A landscape with many valleys, sampled at points; each row gives a point and its height.
From any point a ball takes the steepest step (drop divided by distance) to one of its 2 nearest points. It stops when none of these is lower. Distance is the straight distance between rows; heights are no part of it.
Q_704: 105  93  105  113  95  101  127  83  103  127  104  120  119  85  117  89  119  97  79  104  138  102  93  113  124  80  89  height 577
Q_122: 108  88  103  94  88  108  122  90  100  59  105  104  82  119  79  98  84  112  92  112  95  106  86  97  89  103  124  height 678
Q_206: 109  95  126  114  119  110  99  73  96  123  95  91  107  92  115  110  115  87  109  107  109  100  124  134  106  108  61  height 723
Q_421: 99  130  90  100  70  129  90  122  105  103  105  119  111  82  89  122  117  111  103  85  97  101  101  100  80  104  83  height 585
Q_239: 104  134  106  94  105  86  95  118  86  62  93  91  92  113  84  93  85  93  91  86  83  110  79  69  122  110  137  height 550
Q_380: 108  98  108  97  107  94  79  101  101  58  97  92  104  91  73  114  95  111  109  87  73  123  98  111  65  122  114  height 600
Q_197: 106  122  88  41  93  74  89  121  99  86  122  97  88  104  98  67  130  129  101  96  83  67  76  95  91  107  141  height 625
Q_39: 93  77  83  133  91  102  114  92  112  79  77  100  103  98  95  111  87  105  109  93  97  107  88  98  48  87  105  height 563
Q_499: 113  129  122  120  97  88  121  106  108  110  84  103  108  109  113  102  82  73  95  106  100  115  90  92  107  107  89  height 76
Q_901: 101  65  100  98  105  87  108  96  119  93  74  93  98  98  122  108  90  109  86  138  108  108  111  135  69  104  74  height 663
Q_847: 111  115  93  46  76  80  101  118  96  91  121  89  94  112  91  65  125  111  91  100  94  85  84  86  110  89  149  height 614
Q_513: 84  93  81  145  100  100  112  100  103  90  76  97  111  93  103  109  96  90  107  77  99  101  90  83  72  82  113  height 542
Q_190: 97  74  76  73  54  126  85  100  110  118  98  96  83  106  96  114  101  123  98  130  105  97  127  91  94  87  76  height 424
Q_87: 103  91  117  114  137  93  108  83  94  77  120  100  107  104  81  89  97  94  115  74  91  113  76  95  96  106  132  height 564
Q_274: 97  78  101  82  106  104  127  108  113  70  119  100  88  116  97  85  101  124  105  110  86  104  90  107  60  106  116  height 657
Q_814: 67  105  115  91  149  99  87  110  109  83  90  87  94  83  120  111  127  121  102  115  87  99  111  84  95  129  71  height 561
Q_5: 103  98  123  79  116  109  112  96  97  105  133  107  101  103  97  85  118  114  92  114  108  113  104  101  127  110  94  height 356
Q_578: 95  121  105  68  119  62  74  132  101  100  110  111  101  86  120  69  118  116  93  95  92  82  88  100  117  117  102  height 514
Q_691: 88  103  110  109  139  87  102  106  97  95  112  104  109  100  99  86  109  94  99  80  93  110  86  87  113  101  117  height 547
Q_604: 85  107  95  84  101  104  107  133  122  119  98  114  92  94  128  96  111  102  109  127  100  72  101  114  94  111  75  height 527
Q_957: 100  130  106  119  112  97  104  114  89  118  89  90  97  120  113  95  80  68  113  94  80  96  95  87  114  107  97  height 125
Q_361: 95  131  106  67  110  82  95  126  101  87  110  117  90  91  109  76  113  128  77  106  112  70  89  86  121  117  97  height 496
Q_534: 113  87  104  93  74  117  99  78  94  108  91  97  82  116  105  113  73  112  92  128  123  111  122  96  134  99  83  height 384
Q_128: 108  109  108  121  106  100  115  98  94  98  96  135  101  99  113  97  70  94  104  103  114  71  88  146  109  116  86  height 281
Q_861: 86  102  89  120  89  83  66  95  84  111  84  85  108  89  96  119  93  86  81  90  115  112  115  69  132  98  101  height 391
Q_945: 112  57  90  113  118  104  87  63  99  66  79  86  98  94  99  131  68  121  92  112  117  115  122  114  85  108  85  height 485
Q_346: 111  94  129  91  113  95  98  98  106  127  97  91  101  103  118  104  103  89  102  136  103  105  124  130  117  111  63  height 712
Q_40: 115  64  101  126  110  106  97  50  106  77  68  97  101  91  117  137  74  120  100  105  129  109  109  111  87  88  80  height 513
Q_117: 84  100  78  91  81  91  87  124  97  110  100  76  93  110  97  90  107  86  100  92  84  101  101  60  103  87  131  height 549
Q_214: 98  95  82  68  57  115  92  108  94  80  107  105  86  103  73  102  113  121  101  96  98  88  104  98  81  96  119  height 624
Q_942: 99  105  126  105  137  122  140  82  100  126  119  90  98  120  119  82  131  80  117  103  100  100  108  93  116  102  100  height 283
Q_883: 95  144  100  93  102  109  104  150  117  114  89  113  105  99  127  105  111  93  115  107  79  82  94  98  90  118  72  height 551
Q_362: 89  98  116  89  146  90  74  118  108  90  89  66  94  104  114  105  114  109  114  121  64  119  117  86  83  125  88  height 537
Q_244: 113  126  96  92  71  95  95  123  94  101  96  114  87  110  93  97  67  93  93  105  97  94  97  104  122  104  103  height 446
Q_784: 88  100  104  77  124  91  79  120  110  107  100  69  90  112  108  92  115  103  113  114  62  113  111  66  93  117  102  height 517
Q_404: 109  127  98  59  75  96  112  122  94  100  118  91  87  129  83  74  101  85  94  108  93  105  89  74  130  86  136  height 602
Q_161: 102  62  105  86  114  107  116  88  117  102  109  103  99  99  108  95  105  111  107  121  102  102  111  147  68  103  79  height 637
Q_841: 106  96  122  115  121  115  134  76  82  112  113  97  80  123  111  77  90  76  118  108  103  82  105  109  116  100  99  height 232
Q_260: 124  139  117  94  101  121  125  123  93  98  124  127  95  117  91  93  94  103  119  93  80  102  82  115  95  119  97  height 354
Q_118: 77  89  114  118  136  91  94  97  97  124  96  95  111  81  124  102  130  78  115  95  106  84  113  131  99  97  78  height 738
Q_2: 99  67  99  132  123  79  99  71  94  124  105  107  121  93  94  83  88  69  115  87  113  84  93  122  98  77  113  height 469
Q_44: 115  135  92  69  55  103  119  136  107  115  105  97  93  122  95  86  104  94  91  109  88  104  88  68  105  88  118  height 592
Q_952: 130  66  111  119  94  121  115  47  106  103  77  106  98  98  124  124  86  113  104  112  135  105  108  121  94  78  73  height 540
Q_666: 91  104  101  73  98  114  86  123  112  126  104  69  80  132  106  98  97  95  117  141  70  102  125  72  103  112  88  height 492
Q_762: 101  117  117  114  111  88  103  93  92  62  81  102  96  103  83  116  72  105  80  95  103  113  89  83  115  121  116  height 534
Q_730: 120  123  114  113  109  109  138  106  96  91  110  129  97  109  106  86  78  89  111  101  99  85  74  129  103  112  99  height 320
Q_768: 91  95  95  71  103  92  97  128  111  71  105  91  86  107  91  83  108  121  119  98  64  94  88  92  58  108  123  height 636
Q_342: 90  72  103  124  103  70  79  79  102  97  81  88  113  83  101  114  85  96  80  97  118  120  109  88  108  99  100  height 414
Q_654: 108  140  89  81  85  102  105  128  94  91  114  127  89  92  93  85  94  110  85  96  114  73  84  109  129  101  100  height 471
Q_166: 121  84  122  113  107  118  109  71  105  111  116  81  121  102  80  112  118  91  110  89  91  136  107  108  77  95  99  height 597
Q_407: 86  100  78  127  125  88  88  95  83  100  102  122  107  88  98  94  76  85  96  77  116  74  94  115  131  89  108  height 512
Q_156: 84  105  103  98  131  65  86  123  104  100  92  98  106  86  116  81  112  98  95  91  86  101  87  84  107  105  111  height 533
Q_860: 110  119  113  123  120  116  115  92  79  123  103  98  84  126  103  83  79  67  127  91  90  79  104  105  116  102  98  height 180
Q_386: 77  96  91  77  92  111  91  129  113  141  116  101  91  103  119  88  113  96  111  129  90  73  114  107  104  102  80  height 500
Q_948: 99  53  118  127  115  64  97  68  118  106  80  86  123  94  107  102  85  86  93  111  117  115  108  107  98  96  95  height 433
Q_477: 108  121  99  118  89  130  93  97  83  114  116  109  101  105  76  109  95  84  126  75  83  103  107  114  98  106  103  height 408
Q_124: 96  125  80  105  107  98  102  137  101  99  112  118  108  83  100  85  114  102  104  72  90  84  76  108  90  91  112  height 618
Q_298: 116  118  103  89  63  103  112  102  88  104  95  121  88  117  97  101  60  97  87  123  122  106  100  106  142  101  86  height 421
Q_383: 108  69  113  120  91  107  119  55  104  120  91  116  112  88  120  106  103  102  100  101  142  104  99  118  106  75  79  height 562
Q_165: 111  93  98  140  107  115  104  45  77  85  87  105  100  102  87  118  72  90  105  81  127  98  96  79  130  97  116  height 502
Q_223: 120  104  94  100  62  101  89  93  98  98  98  120  120  82  65  115  93  93  87  81  107  119  85  117  91  86  115  height 653
Q_595: 83  67  97  92  97  86  91  99  115  104  82  76  92  96  115  105  103  110  83  133  107  110  127  98  88  102  78  height 683
Q_444: 109  88  119  124  131  113  112  72  94  84  111  86  110  106  88  109  102  98  118  85  85  115  103  104  75  116  101  height 581
Q_319: 82  65  81  115  92  109  76  77  97  120  82  100  100  85  121  127  108  105  112  98  123  94  126  116  101  90  66  height 774
Q_892: 72  75  89  135  112  100  97  86  103  114  75  100  110  81  129  119  119  93  119  89  118  87  111  120  81  84  70  height 756
Q_602: 104  138  85  88  67  84  123  149  114  113  91  98  98  111  116  85  99  85  96  102  83  93  85  75  92  92  109  height 583
Q_802: 67  78  71  128  115  91  109  98  99  86  88  103  113  85  111  96  109  103  91  77  117  91  93  87  91  82  111  height 519
Q_296: 105  81  98  111  92  99  101  96  109  72  90  98  104  94  81  114  80  110  105  92  86  115  92  122  44  101  107  height 580
Q_398: 75  88  84  59  73  101  99  121  124  129  109  97  86  103  117  81  130  116  86  127  106  71  110  85  89  86  93  height 536
Q_363: 113  81  106  92  124  106  74  81  94  67  104  85  96  95  87  125  84  121  85  116  99  118  126  110  100  130  81  height 443
Q_132: 93  89  82  122  94  123  84  68  70  98  105  109  90  95  82  118  85  105  109  76  113  94  110  96  123  96  106  height 474
Q_484: 104  66  74  81  59  127  99  92  111  92  89  106  85  101  107  118  94  136  101  116  111  101  114  108  74  81  77  height 371
Q_920: 100  128  86  111  113  93  125  125  107  118  106  117  115  92  125  83  107  87  89  86  105  82  78  110  117  90  96  height 603
Q_525: 86  87  111  84  115  100  95  99  117  122  91  76  87  101  120  106  118  98  93  148  97  106  135  103  107  111  68  height 699
Q_109: 102  104  86  123  107  87  132  98  106  129  101  111  120  93  121  81  101  80  78  96  130  91  83  100  130  68  100  height 589
Q_471: 101  125  70  85  61  132  88  120  95  92  113  123  95  90  73  107  107  115  110  85  91  82  92  115  79  91  105  height 604
Q_374: 90  78  72  93  74  117  104  93  95  55  110  106  94  93  69  108  113  119  101  72  104  99  92  93  74  85  131  height 644
Q_888: 101  113  92  111  88  131  74  92  77  122  109  114  99  92  89  117  95  91  115  81  104  90  118  120  116  101  89  height 437
Q_656: 111  147  97  81  102  60  87  139  98  83  87  95  96  109  103  79  86  89  91  83  75  98  72  78  114  107  129  height 560
Q_355: 104  61  113  111  112  108  118  76  118  113  107  91  119  97  103  103  119  99  106  109  104  118  108  129  62  89  82  height 615
Q_975: 105  140  72  87  84  67  101  154  109  101  86  96  94  99  112  79  84  86  95  90  77  79  79  92  103  100  115  height 571
Q_577: 96  110  95  68  75  76  54  110  94  103  104  94  106  82  86  97  125  114  84  88  101  88  104  89  102  101  113  height 312
Q_285: 108  106  120  127  116  97  100  68  84  82  91  101  100  105  85  113  73  90  94  97  112  112  102  84  131  112  102  height 520
Q_586: 119  68  107  98  93  111  110  74  96  114  108  76  86  123  100  103  80  101  98  131  105  115  129  106  113  97  84  height 342
Q_340: 84  101  117  93  127  123  112  86  97  122  131  97  104  101  108  96  142  106  99  106  109  115  110  85  129  101  88  height 323
Q_248: 88  109  86  109  91  80  62  102  86  120  100  104  119  76  85  105  100  89  79  76  110  107  109  97  135  86  104  height 370
Q_352: 119  117  90  86  84  73  108  130  112  104  111  116  120  88  95  77  110  93  83  74  100  105  71  118  87  81  126  height 632
Q_753: 102  69  106  108  103  121  124  68  93  123  110  95  80  122  113  88  96  91  109  123  110  88  116  115  116  90  93  height 289
Q_889: 119  125  123  118  89  95  109  93  105  117  91  104  123  93  99  112  102  83  85  96  109  129  96  90  108  99  85  height 108
Q_385: 100  151  98  118  85  117  93  130  101  104  82  117  105  90  101  122  98  95  109  90  85  95  99  100  91  113  78  height 569
Q_460: 110  93  104  122  91  107  112  78  96  88  82  128  92  101  99  112  60  105  104  107  116  96  91  119  98  101  97  height 224
Q_838: 83  113  91  90  102  105  77  127  102  108  103  80  93  108  96  97  121  94  112  94  68  105  102  60  94  104  115  height 535
Q_31: 66  93  105  75  128  94  81  104  114  91  99  85  95  84  116  98  143  122  88  112  103  89  114  77  96  118  78  height 582
Q_410: 84  71  81  129  117  81  93  82  90  94  98  105  112  84  90  91  79  84  101  79  123  83  90  104  112  84  119  height 491
Q_339: 103  84  118  89  133  106  111  85  98  67  110  98  87  103  94  99  101  125  86  124  108  110  104  100  111  126  87  height 399
Q_644: 114  98  99  104  76  100  116  109  107  116  115  119  123  89  82  90  111  94  94  80  104  113  81  120  74  79  112  height 643
Q_549: 123  140  114  110  102  113  96  99  89  95  110  118  107  106  77  107  85  90  120  70  78  106  84  122  92  113  115  height 383
Q_504: 115  120  114  96  80  97  103  109  100  109  109  92  118  105  82  108  114  84  95  90  85  138  90  77  104  91  115  height 141
Q_184: 80  103  93  91  109  83  44  111  84  117  111  101  116  73  89  103  115  99  88  71  99  97  108  98  122  104  102  height 346
Q_288: 112  89  87  110  64  119  93  87  99  81  77  111  79  97  98  127  61  125  101  111  105  102  112  116  87  98  88  height 293
Q_872: 101  72  84  106  97  123  123  69  98  57  109  102  95  105  76  118  95  119  100  92  110  111  94  88  86  103  115  height 664
Q_564: 114  108  104  104  77  119  120  91  94  108  116  80  109  119  80  110  118  77  105  91  87  135  98  66  96  88  126  height 167
Q_903: 91  106  93  79  71  127  92  115  107  131  102  90  87  119  109  110  107  108  101  137  89  92  120  76  110  100  77  height 465
Q_209: 98  73  122  129  130  69  114  71  104  120  91  95  118  104  110  80  85  65  103  111  113  97  90  107  102  91  109  height 452
Q_976: 91  104  100  65  84  67  68  98  89  74  109  76  103  82  85  94  134  124  73  82  106  83  97  81  98  102  142  height 339
Q_19: 91  97  91  77  104  99  76  109  94  55  103  83  90  104  76  103  107  123  112  80  68  104  98  83  72  112  127  height 619

For each start below, name the point where the ball stops.
Q_920 | Q_499
Q_296 | Q_577
Q_847 | Q_460
Q_239 | Q_460
Q_666 | Q_460
Q_407 | Q_577
